Each row is a point on a landscape with many valleys, with its height.
A ball rolls from a point to whichever of its 4 nearest points has the largest drop for the distance, and stops where none of them is lower. Distance is the straight distance between rows; heights are no part of it.
dabi (h 529): [116 132 101 114 100 136 111 158 170 158 207 155  75 206 141  85  87 104
 145 175 173 115 125 137 134]
lefe (h 578): [114  80 153  47 125 137 152 163 108 154 178 181  93 150 175  87 121 115
 149 158 155 150 100 158 150]
bozu (h 383): [124 108 150 182 128 135 115 157 139  95  78  74 143  97  71 167 152 128
 106  91 116  94 185  59 122]
famep (h 253): [ 73 126 165 164 136 137 169 160 129 161  59  72 165  97  85 148 128 123
  96 101  92  93 174  78 155]
ritu (h 303): [153 101 145 173 128 151  85 167 161 127 114  67 126 128  97 145 138 125
 100 114 130 120 160  60 119]
Lages (h 531): [157 142  84  84 116  85 107 191 162 121 163 133  81 173 182 144  91 117
 151 119 164 157 177  98 131]
Dufid (h 149): [125 144 164 141 147 134 183  71  83 120 113 135 169  54 135 165 167 137
 166 115  68 143 120 136 129]
Fofar (h 532): [162  95 144 143 148 153 128  99 132  95 132 101 172  84 102 156 196 133
 128  97 123 120 167  75 122]
Lazu (h 339): [112 153 125 167 137 162 117 106 154 155 109 121 138 159 101 105 118 133
  73 126  97 131 102 159 113]
teguz (h 548): [178 113 115  96 180 135  97  73 124 119 167 177 156 124 115 141 188 146
 131 103 151 154  96 156 123]
zazo (h 392): [ 93 149 143 151 110 115 148 112 104 135 110 112 144 140 141 126 137 130
 141 131 107 102 135 129 135]
ziz (h 357): [130 165 113 118 113 150 119  68 131 128 140 169 127 153 167 101 126 138
 151 158 143 116  90 191 115]
dirug (h 345): [ 99 124 139 128 158 151 142 110 131 168 109 128 166 120 126 127 150 122
 110 133  80 127 101 168 133]
riz (h 356): [ 86 139 154 173 102 142 168 138 124 145  80 101 133 133 117 128 109 120
 136 119  90  91 117 110 141]
golo (h 250): [143  89 175 114 160 166 164 108 112 139 124 143 162  88 122 134 181 138
 136  95  58 145  72 153 133]
bib (h 498): [132  81 111  86 163 132 115 123 123 163 179 185 124 139 140 108 173 149
 118 126 134 149  89 184 130]
fopo (h 526): [173 162 152 198 106 124 128  66 113  56  99 123 121  97 103 152 159 140
 130 107 121 121 124 104 101]
tovun (h 274): [120  83 149  52 116 135 151 169  89 151 148 124 122  98 155 126 123 114
 157 110 122 129 112  97 161]
vifa (h 435): [140 170 149 149 108 122 127  76 110  96 106 140  91 144 151 144 105 128
 153 128  95 134  72 146  93]
gez (h 542): [141 106 120  41  96 114 141 230 130  95 210 150  90 172 143 160 111 104
 143 122 128 149 179  70 179]
berav (h 232): [ 88 178 136 199 133 155 173 114 131 141  84 121 178 116 110 117 122 133
 105 133  84 130 144 147 103]
Muv (h 546): [162 112 103 118 168 134  99  97 123 119 133 133 166 101 111 144 189 153
 108 120 154 115 132 146 129]
zab (h 511): [141 121 106  63 106  79 134 195 128 102 165 136 105 139 162 155 136 116
 151 127 152 147 177  78 167]
foled (h 393): [104 121 138  94  94 102 138 171 116 135 128 104 116 125 158 126 106  99
 165 142 121  93 185  55 180]
lovo (h 591): [145 143 107  97 122  71 103 117 132 113 162 142  71 175 193 126  87 121
 158 145 154 140 117 121 115]
mag (h 119): [103 120  97 106 133 128 112 171 172 160 160 103 110 173 112  97 102 117
  89 133 168 133 161 124 117]
Garar (h 471): [164 180 117 194 146 135 134  61 124  70  94 151 167  78  85 147 167 153
 105 148 126 146 150 154  88]
dokes (h 528): [121 111 138 115 111 136 117 161 161 147 158 125 105 175 141  88 106 132
 118 122 122 139  69 144 120]
val (h 534): [183 140 143 120 134 121 108  62 139 101 128 137 109 123 125 138 145 144
 136 128 114 125  61 151 104]
lifug (h 411): [ 97 152 136 212  99 116 192 158 107 126  61  69 145  96 116 141 111 136
 146  99 105  96 165  64 134]
bote (h 577): [156 109 188  77 119 126 140 162 143 133 186 168  69 159 153  97  95 119
 161 137 107 153  14 154  83]
pazi (h 619): [172  90 125  67 152  94 111 150 132 107 202 186  93 132 159 152 159 127
 143 116 152 170  87 135 110]
Silut (h 445): [ 91 139 120 155 109 134 126 128 150 164 122 107 117 169 143  97  92 136
 123 158 137 112 114 137 120]
dovun (h 354): [ 92 133 115 124 165 159 158  94 110 160 105 115 190 102  99 146 155 124
  66 129 118 142 171 151 159]
zipat (h 323): [ 93 106 152 152 118 110 169 158  99 148  84  89 161  85 110 143 139 110
 118 108  97 101 176  69 156]
Vevu (h 90): [ 57 130 134 168 143 154 124 144 156 165  89  79 139 138  85 116  98 117
  82 131 123 109 168 144 129]
lon (h 433): [136 134 102 136 122 116 114 113  95 118  99 133 124 150 142 146 121 142
 119 138 145 125 160 159 141]
nido (h 398): [112 103 148 136 111 119  87 201 168 131 137  86 104 136 131 130 121 125
 134 101 110 108 126  64 137]
dekon (h 410): [138 100 148  79 120 124 143 119 111 121 138 155 106 129 149 115 124 134
 165 120 125 125  64 154 129]
vus (h 478): [160 129 131 175 180 170  99  79 156  94 115 122 172  99  87 136 185 134
  86 115 132 134 148 130  89]
zom (h 462): [170 152 157 176 149 143 150  52 118  57 116 130 176  61  92 144 210 134
 140 106 115 119 132 113  94]
vuti (h 283): [ 88 118 117 131 144 135 125 137 119 162  91  77 175  90  49 161 123 111
  49 120 151 118 225 113 156]
rakaz (h 188): [ 79 123 146 159 124 133 113 184 156 159  82  46 142 125  79 143  90 122
  90 100 107  94 141  86 121]
dedu (h 212): [ 52 136 130 164 130 172 161 141 128 177  91  71 152 104  69 130 100  87
  86 140 145  97 230 119 149]
morit (h 407): [141 124 132  99 125 120 138  95  75 132 111 143 134 103 160 128 170 134
 164 120 124 134 108 158 132]
bepub (h 527): [168 124 171 116 118 135 113 102 140 120 127 140 114 129 120 127 136 143
 147  92  86 137  44 137  96]
tep (h 440): [135  91 140  50 112  97 136 188 132 116 166 140  93 123 170 139 132 125
 185 135 129 141 135 102 133]
nakif (h 429): [147 185 150 178 183 155 134  83 132 117 112 148 195  84  99 157 175 140
  68 129  98 153 120 174 102]
gidi (h 607): [149 133 135 108  86 108 114 122 133 126 166 150  80 169 184  99 100 137
 165 145 142 125  57 149  95]
zeran (h 346): [105 111 147 149 140 134 145 133 114 141  89 104 156  96 100 145 146 136
 123 100  87 116 129  98 144]
Lefiz (h 463): [112 141 111 228 100 121 128 175 126  82  46  82 125 107  89 135 111 137
  90 121 146 115 157  90 116]
nere (h 514): [136 126 159  97 111 112 134 152 123 133 150 132  91 153 163 112  95 115
 165 129 136 122  85 124 119]
lodu (h 373): [ 66 125 119 136  91 141 116 166 155 158 141  96  96 177 143  92  70 109
 149 154 131 103 134  93 150]
gatis (h 271): [ 86 125 142 134 112 151 185 105 100 145 107 120 166  81 131 132 141 119
 151 126  87 100 137 118 141]
Vov (h 270): [133 160 105 172 115 123 128 106 123 100  94 119 121 129 129 125 111 144
 119 132 126 128 117 131 105]
zaka (h 533): [183 113 138  78 118  95 106 105  92  84 169 174  96 122 163 129 127 118
 184 122 137 156  84 151 110]
Rebo (h 308): [122 159 143 188 134 122 181 114 108 123  89 100 184  89 101 133 153 130
 126 133  83 120 143 138 139]
seno (h 489): [167 127 167 126 126 126 118  68 112 109 113 140 123 102 112 135 152 134
 154 119 116 124  84 111 115]
Legip (h 265): [103 105 130 141 167 149 142 141 127 152  91  97 184  89  64 155 155 124
  83 104 112 115 171 110 136]
Seg (h 554): [158 125  97  95 138 105  97 108 128 137 178 184 102 166 170 121 108 148
 127 144 177 167  82 172 111]
Kuve (h 350): [ 60 164 108 193 112 147 182 113 112 141  86 112 161 111 105  99 100 112
 130 142 114  94 207 136 148]
Vemob (h 515): [159 159 128 214 122 136 127 111 143  64  88 118 145  88  88 131 148 149
  93 118 137 130 156 132  98]
ziket (h 518): [156 128  96  83 144  92  97 101 100 149 145 143 152 137 162 135 170 136
 122 133 150 144 123 163 151]
tope (h 535): [160 121 101 153 164 140  73 126 161 125 108 108 155 144  87 136 153 146
  89 115 128 141 137 130 121]
Bofa (h 464): [104 141  94 176 107 110  92 172 161 105  92  81  97 158 150 131  74 125
 124 137 141 115 171  77 115]
bagob (h 584): [168 123  85  58 128  80 110 153 102 114 182 173  98 143 177 136 130 126
 155 135 189 152 155 141 143]
noz (h 481): [136 122 133 106  94 104 115 214 171 112 165 106  69 176 150 131 105 119
 168 123 132 158 112  94 116]
viz (h 267): [ 74 112 116 101 116 150 114 152 130 179 142 108 128 127  95 119 100  90
 117 147 162  89 191 119 174]
ziv (h 389): [149 185 163 182 137 174 129  71 146 133  89 143 143 122 105 135 135 131
  84 135  65 138  71 138  83]
Rur (h 547): [143 121  69  81 122  86 112 163 130 113 146 132 115 139 173 124 110 131
 142 124 176 138 203 113 159]
gupar (h 493): [126 112  97  73 129 129 127  77 105 160 189 202  99 173 186  93 124 111
 162 157 178 132  96 203 149]
gonin (h 449): [ 93 142 114 107 148 152 158  71  94 163 122 171 154 118 144 102 126 123
 138 170 146 122 139 174 168]
pemu (h 312): [135 105 168  85 122 154 165 100  93 160 120 159 140  89 161 105 159 135
 167 107  89 129  67 153 132]
Zifef (h 409): [130 142  83 171 115 110  92 146 141 120  84 115 105 150 134 115  92 146
 115 147 175 118 168 121 112]
bor (h 487): [107 136 110  78 119 130 120 162 126 159 192 160  91 152 162 113  93  90
 170 166 175  90 184 114 180]
Rapop (h 637): [186 110 169  95 142 115 113 144 145  81 201 164  74 134 136 133 107 140
 155 124 133 169  30 144  69]
nipaf (h 657): [193 118 148  87 116  99  90  72 134  70 159 181  60 110 149 130  75 115
 186 134 130 159  26 127  80]
ganiv (h 530): [115 102 121  70 124 115 142 166 119 153 183 159 103 161 162 121 116 100
 143 139 138 123 120 121 156]
Vata (h 426): [164 145 181 149 148 177 122  60 137 105 123 128 161  87  92 129 194 125
 121 111  87 119  88 125  98]
Lut (h 614): [142 113  96  68 145 107 101 181 158 113 216 173 104 180 160 133 137 118
 117 132 179 160 144 129 127]
kolu (h 442): [104 115 117  98 131 162 125  95 140 172 188 178 112 175 140  73 119 132
 121 147 149 130  72 207 126]
did (h 477): [ 93 136 100 166 103 105 131 168 125 120  75  85 125 124 117 146  93 126
 119 133 158 103 200 103 159]
Viko (h 441): [165 148 129 172 125 110  87 112 149  87 100  80 100 125 119 135 110 133
 136 116 128 107  96  85  88]
Gomib (h 264): [ 77  94 131  91 117 149 127 172 130 168 149  98 122 143 115 125  97 115
 127 141 140 112 181  86 162]
Sav (h 361): [134 156 110 140 138 123 153  83  94 130 110 145 183  99 128 134 155 132
 132 138 124 133 152 168 149]
lugi (h 230): [117 170 103 185 141 129 157  85 125 124  94 153 160 106 114 103 133 156
  93 158 120 151 151 192 116]
naz (h 355): [104 160 119 151 138 147 122 100 136 151 124 132 133 179 132 108 118 141
 115 140 119 128  85 176 111]
bapuv (h 79): [122 167  94 197 128 140 139 108 138 121  77 120 135 126 108 115 120 155
  84 143 123 138 144 162 115]
bub (h 573): [186  73 156  51 138 110 157 149  84 119 175 171 102 102 172 124 143 133
 179 131 143 157  77 148 132]
rako (h 501): [174 100 136 112 122 112 105 170 151 130 163 121 117 135 120 132 146 134
 133 107 122 134  98  98 128]
sop (h 366): [116  99 111 131 155 134  92 174 141 141  95  64 158 107  57 177 118 134
  79 113 141 104 196  78 161]
fid (h 601): [141 108  90 117 126  94  99 152 133 107 122 105 147 120 126 152 139 129
 113 114 153 129 176  90 160]
Bos (h 460): [168 157  90 134 124 115  69  92 148 103 127 149  93 162 125 140 117 160
 112 142 154 140  96 130  87]
Diris (h 439): [ 88 104 119  90  90 133 130 230 164 168 177 128  95 178 148 101  81  93
 156 150 138 127 151  79 173]
Moguv (h 504): [147  99 167  59 111 122 171 108 107 105 160 168  86 138 189  77  87 134
 198 150 120 164  52 167 127]
deka (h 80): [ 94 140 106 184 133 113 141 139 102 124  65  91 179  98  85 151 144 119
  93 121 133 126 201 137 136]
Sapom (h 239): [135 161 103 146 137 125 123  63 120 127 121 161 130 132 139 115 124 153
 109 128 111 154  86 192 110]
bune (h 243): [101 139 114 154 148 140 124 114 123 161  90 113 159 137 108 136 130 130
  89 130 116 122 145 158 132]

Call two points neighbours if one is among the 4 nearest of the other. Go from one point of each pair to the other, from neighbour to neighbour, staying as low as possible. Name the highest point that can't be avoided.
Vevu / bapuv: bune
bapuv / Dufid: Rebo
tovun / mag: foled

Where does a ball stop that starts at each point below?
fopo: bapuv
bepub: Dufid
seno: Dufid
